Each row is a point on a landscape with many valleys, with its height.
From any point a ball takes the steepest step (drop divided by distance) to one of its 5 nearest points. It stops when none of these is lower. Distance is the straight distance between rows; heights are no part of it.
j995: [131 153 115 101 165 183  42 128 100  85 117 104 152 157 117 145 146 116
 110 138]  h=367
j228: [149 147 157 134 191 104 155 104  97 122 100 121 107 127 140 121 107  91
 165 135]  h=451
j421: [129 112 123  90 144 129  96 149 168 150 192 119 147 106 121 110 132 211
 120  95]  h=424
j847: [151 143 134 142 150 126 199 104 105  97  76 161  80 134 107 107 128  60
 163 118]  h=497
j896: [113 107 143 154  78 107 183 116 109 155 101 163 148 108 137 148 116 122
 119 136]  h=201
j952: [183  74 161 123 175 137  65 177 107 112 156 112  65 173 138 130 181 108
 142 110]  h=785
j802: [116 189  68  88 109 138 103 106 136 121 126  89 179 117 141 119 100 101
 102 158]  h=193
j309: [144 179  75 115 147 144  76 112 102 105 117  84 156 119 120 156 153  92
 143 160]  h=225
j240: [110 207  92 122 150  83 121 112 127  88  99 116 135 129 145 114  54  86
 135 147]  h=288
j310: [152 138 150 116 139  97 170 113 145 150 134 148 135 145 123 127 104 192
 166 117]  h=453
j513: [ 88 101  93 180  83 161 167 131  82 150  96 135 115 132 128 165 145  93
 154 167]  h=243
j171: [127 199 119 125 181 138  87  98 122  87 123 100 127 142 133 154 124 107
 177 135]  h=365
j293: [121  73 130 148  59 158 125 144 124 165 134 153 138  98 137 114 164 132
  97 152]  h=330
j452: [116 126 165 114 179 110  77 168 156 166 162 116 189 162 136 131 101 168
 129 122]  h=170
j543: [136 135  75 137 129 168 164 126 104 125  66 132  69 119  80 151 199  47
 174 128]  h=506
j838: [ 98  90 173 157 155 138 148 156 177 183 150 148 121 130 157 152  64 193
 131 117]  h=347
j275: [131 172 108 140  64  89 169 105 109 164 130 127 100  75 131 104  65 189
  77 163]  h=418
j108: [104 105 147 175 132 138 131 110 101 119  90 123 107 146 143 155 139  59
 192 151]  h=323
j649: [111 121 175 173 117  95 212 101 138 142  96 145 115 126 141 111 134 126
 176 128]  h=373
j721: [121 162  98  86 140 122 155 111 147 138 174 150 131 137 124 116 134 200
  83  91]  h=582
j709: [146 183  78 101 128 125 112  97 158 124 126 131 155 117 108 120 129 209
  76 119]  h=510
j744: [113  73 149 125 142 157  46 152 115 128 168  92 156 172 160 146 144 139
 105  98]  h=303
j518: [139 156  53  88 136 140 127 120 112 104  93 127 106  81 138 114 145  79
 166 153]  h=642
j534: [ 93  80 161 197  84 146 143 159  93 127 134 147 118 104 160 145 102  91
 140 156]  h=143
j36: [125 138 148 151 105 109 182 104 137 183 118 127 146 131 128 128 134 183
 105 163]  h=310
j326: [ 78  49 161 201  77 147 164 131 108 174  88 145 131 127 122 132 192 140
 143 171]  h=607
j76: [150  92 127 109 133 156  66 174 125  86 145 153  86 160 140  94 150  80
 129  95]  h=700
j774: [113  54 183 181  82 122 189 163 147 109 152 135 103 139 166 108 123 131
 133 119]  h=217
j9: [151 157 191 123 218  80 103 160 153  93 130 107 103 165 139 121 111 153
 172 109]  h=46
j730: [150 148  91 126 114 109 166 111 124 131 135 145 137 109 127 114 102 174
  94 138]  h=415
j510: [101 129 165 160  92 113 118 135 130 162 156 128 144 109 146 114  30 151
 126 116]  h=329
j580: [121  64 141 107  83 142 156 157 165 118 183 168 116 111  95  97 188 145
  79  82]  h=505
j198: [122 137 141  99 156 108  41 128 137 120 163 101 178 134 142 172 117 150
 112 153]  h=44
j418: [134 103  98 114  83 146 126 113 114 133 114 127 162  83 100 117 159 139
  90 119]  h=366
j319: [128 160 115 107 175 113 130 114 137  98 124 135 103 128 110 118 116 103
 126 100]  h=355
j119: [110  85 178 160 152 108 164 128 139 144 128 130 141 127 127 152 160 168
 152 145]  h=465
j540: [127  75 134  86 170 120 106 146 149 162 158  92 141 182 106 158 208 155
 129 136]  h=745
j904: [134 161 126 123 151 136 143 121 121 107 120 143 108 150 125 109 199  74
 178 102]  h=655
j741: [ 87 126 181 178  59  91 164 130  94 178 122 103 147  96 142 138  50 141
 128 164]  h=344
j153: [123 174  92 115 157 110  71  95 128 143 121  89 148 129 142 154 109 166
 137 171]  h=35
j972: [106 112 208 174 105  91 214 133 139 164 109 146 100 130 130 130  90 141
 162 147]  h=450
j783: [153 101 147 108 202 132  83 158 109 138 154  75 139 178 127 131 184 105
 172 123]  h=843
j915: [124  94 121 113 164 135 127 132 123 149 132 115 127 136  81 125 232 152
 143 127]  h=866
j576: [170 123  67  80 125 180  39 133 121 102 117 119 120 124  98  86 181  94
  93 130]  h=764
j335: [126  88 151 172 106 104 174 142 128 109 135 142  81 138 161 110 114 101
 136 109]  h=242
j297: [157  94 104 137 105 144 174 113 121 152  94 129 106 153 107 129 238 155
 119 141]  h=702
j960: [143 185 114 103 170  81  79 117 143  55 151 101 147 133 146 112 108 131
 150  71]  h=571
j135: [ 97  53 179 157 116 160 155 182 165 124 131 155  96 135 131 113 167 155
 143 108]  h=299
j809: [126 195 122 122 121 100 145 111 153 138 112 120 149 112 155 118  54 179
  70 148]  h=383
j754: [177 199  90  85 218  96 102 106 150 102 130 109 127 139 132  99  78 135
 124  68]  h=654
j37: [134 173 122 110 151 143 166  75 106 122  96 147 133 119  98 130 159 115
 167 154]  h=486
j399: [132 114  86 105 119 149  49 171 125 134 139  93 150 142 129 153 159 132
  75 157]  h=376
j939: [121 184 147 132 128  97 175  79 142 162 110 118 126  89 120 160  87 177
 135 165]  h=333
j889: [137 211 137 129 173 114 143 105 114 124 100 133 130 129 121 123 101 125
 153 142]  h=369
j33: [125 128 130  99 201 116 128 137 162 112 153 148 139 149 135 103 160 126
 178 100]  h=477
j264: [143 103 100 133 113 196  75 149  93 146 132 131 176 132 121 136 151 129
 113 162]  h=296
j89: [111 149 127  70 150 107 177 118 170 181 135 147 115 140 113 108 145 231
 113 115]  h=644
j680: [108 112 151 118 122 157  73 145 150 161 150 128 181 127 129 139  97 181
  70 126]  h=204
j356: [120 125 121 125  92 115 185 119 147 122 119 156  84 101 126  95 140 111
 125 110]  h=34
j138: [142  83 121  94 161 144 102 151 144 133 169 145 133 156 134 107 177 137
 130  99]  h=613
j562: [131  56 142 140  77 138 109 174 113 134 159 144 112 117 154 152 131  89
  86 124]  h=205
j146: [133 107 159 156  84 103 190 122 159 123 149 149 101  95 151 101 127 133
 107  99]  h=172
j58: [108 122 110 157 109 100 204  73 130 131  74 144  96 115  96 145 194 105
 140 145]  h=500
j938: [110 101  90 150 140 163 108 139  98 138 110  99 135 127 101 168 144  67
 165 145]  h=316
j831: [134 124 154 140 145 129 110 156 159 143 148 147 141 134 148 144  81 149
 161  91]  h=237
j559: [ 96 187  57 130  89 138 163 103 103  79  96 132 116  57 151 105  68  70
 139 153]  h=348
j951: [117 158 172 181 146 100 125 119  88 107 127 122 120 146 170 148  15  91
 179  96]  h=472
j592: [130  96 137 111 203 162 126 121  99 134 102 139 125 161 109 137 197  90
 206 117]  h=792
j149: [132 115 131 123 115 132  93 133 129 122 159 130 159  75 136 132 112 126
  81 113]  h=297
j181: [119  45 167 151 114 142 133 142 107 157 105 106 106 169 145 162 186 124
 121 165]  h=536
j178: [134  90 130 123  86 141 165 111 133 146 147 159 125 110 115 124 163 124
 103  98]  h=245
j99: [141 155  97 105  80 115 152 118 136 114 147 121 157  92 111 105  66 163
  68 142]  h=426
j552: [165 111 104  56  82 164  86 146 139  91 153 137 155 102 126 111 127 146
  67 110]  h=431
j112: [149 106 109 140  82 142 164 147 108 106  97 137 102  97 144  89 151  76
 127 156]  h=325
j959: [158 165 139 142 137  93 206  75 134 140 102 131  98 111 125  99 137 139
 115 140]  h=250
j402: [135 160 109 120 166 130 120 114 105 117  97 123 121 116  91 101 174 101
 158 118]  h=519
j746: [135 120 123  77 130 141 113 126 140 113 149 144 130 131 118 114 145 130
  98  82]  h=433
j6: [101 160 171 148 176 122  89 111 152 149 138 115 153 158 141 127  58 148
 120 127]  h=226
j31: [159 125  35  96 117 169  73 137 105  99 135 130 119 101 122 138 147  57
 142 156]  h=698
j998: [126 122 180 144 102 116 129 123 124 172 143 105 162 134 115 163  83 157
 117 140]  h=254
j979: [ 99 116 139 176 134 165 152 113 100 120  78 128  93 127 109 141 182  59
 199 131]  h=382
j47: [134 124 126 179  65 111 136 137  86 127 117 140 140 108 164 132  60  63
 103 132]  h=30
j527: [123 126 168 144  59 135 162 131 123 140 138 158 142 104 129 161  85 129
  73 136]  h=157
j12: [135 155 172  93 188 109 144 142 179 124 151 126 115 152 127 115 114 164
 166  84]  h=267
j116: [172 162  88  74 142 120  92 124 121  98 140 118 121 132 136  96 116 102
 129 103]  h=481
j982: [147 127  89 140  63 124 154 117 106 127 111 131 114 104 146 106 142  83
  97 113]  h=221
j683: [143  93 144  94 120 172  83 163 101 120 149 132 130 130 116 144 119 113
  92 118]  h=211
j766: [139 134 125  83 143  95 146 116 177 101 166 143 121 124 134 106 100 218
 101  96]  h=475
j564: [149 138  78  87 124 144 101 132  95 137 135 133 183 112  99 118 186 189
 110 155]  h=488
j627: [139 103 138 144  88 136 116 144  89 109 135 129 117 113 142 121 111  76
 106  95]  h=122
j269: [128 135 151 154 152 113 143 116 122 136 134 120 122 138 134 133  84  95
 170 146]  h=393
j882: [151 134 130  91 110 139  59 128 161 120 170 108 142 140 134 119 111 177
  69 103]  h=292
j189: [158 164 114  69 183 128 126 104 139 113 155 125 137 146 115 116 156 169
 108 114]  h=679
j93: [138 121 130 122 149 165  90 145 113 141 106 142 116 149 127 157 164 103
 147 149]  h=375
j761: [115 127 153 157 156 134  68 165 153 115 142  90 159 149 143 169  82 138
 145 141]  h=136
j199: [110  73 180 154  89 125 184 155 162 122 148 125 106 117 130 141 100 158
 112 110]  h=78
j478: [113 152 110 119 168 161 105 106 138 129 130 111 141 175  92 144 155 115
 157 146]  h=397
j419: [115 153 145 100 108 102  98 129 185 122 171 140 146 150 106 132  47 188
  83 103]  h=372
j970: [112  75 161 127 125 118  57 173 158 141 154 108 185 147 118 168  86 184
  79 142]  h=138
j70: [127 133 137 122 173 103  69 114 145 116 123 102 138 144 145 134 117 128
 121 121]  h=173
j846: [102 183 118 144 142 150 185  89 119  88  75 144 121  98  88 141 114  63
 166 158]  h=402
j450: [151 199  76 103 146 122  21 133 136  63 133  92 125 132 146 116 128 136
 104 104]  h=585
j208: [120 148 133 134 112 118 106 145 128 104 160 128 144 139 146 126  74 126
  96 113]  h=326
j714: [106 112  67 135  88 203 154 136 106 136  94 127 136 113 108 144 135  73
 132 180]  h=339
j109: [122  78 150 153 103 107 146 157 121 140 133 144 102 142 138  93 115 113
 141  94]  h=236
j648: [130 121 115 110 155 128  16 163 163  75 169 127 124 180 130 130 112 104
 121  97]  h=663
j434: [ 97 148 105 169  65  92 194  97 123 147  80 130 131  96 117 152 142 155
 123 149]  h=314
j630: [ 88 159  99 140  94 145 148  76 124 129  94 128 115  88 138 125  95  96
 139 169]  h=335
j243: [155 153  74  76 175 139 104 142 114 116 118 135  94 159 122  91 213  93
 152 123]  h=746
j157: [130 134  86 116 102 138 156 117 118 129 102 139 157 110 131 128 187 141
 130 137]  h=523
j604: [152  94 132 162 131 146 138 157 100 146 101 123  97 151 111 127 185  97
 134 149]  h=441
j969: [123 145 204 154 163  73 155 146 132 151 118 166 101 164 130 116  88 164
 170 129]  h=535
j307: [ 96 111 124 165 108 138 126 131  87 168  87 123 156 107 158 172 112 107
 132 173]  h=246
j177: [131 152 153 166 110  86 204  91 117 122 131 116  90 120 117 130  74 106
 166 105]  h=455
j18: [130 109 128 142  84  91 198 113 167 155 143 151 122 117 106 126 142 132
  95 107]  h=49

Call two points neighbours if one is among the 5 nearest of the other. Go from one point of each pair to the other, from neighbour to neighbour, staying as low as possible. Name the highest point that can't be avoided.
j153, j199 => j998
j153, j9 => j70
j47, j199 => j527

Where does a ball stop that starts at each point below?
j275 => j356
j766 => j153
j269 => j153
j421 => j153
j882 => j153
j564 => j47
j592 => j47
j543 => j47
j138 => j47
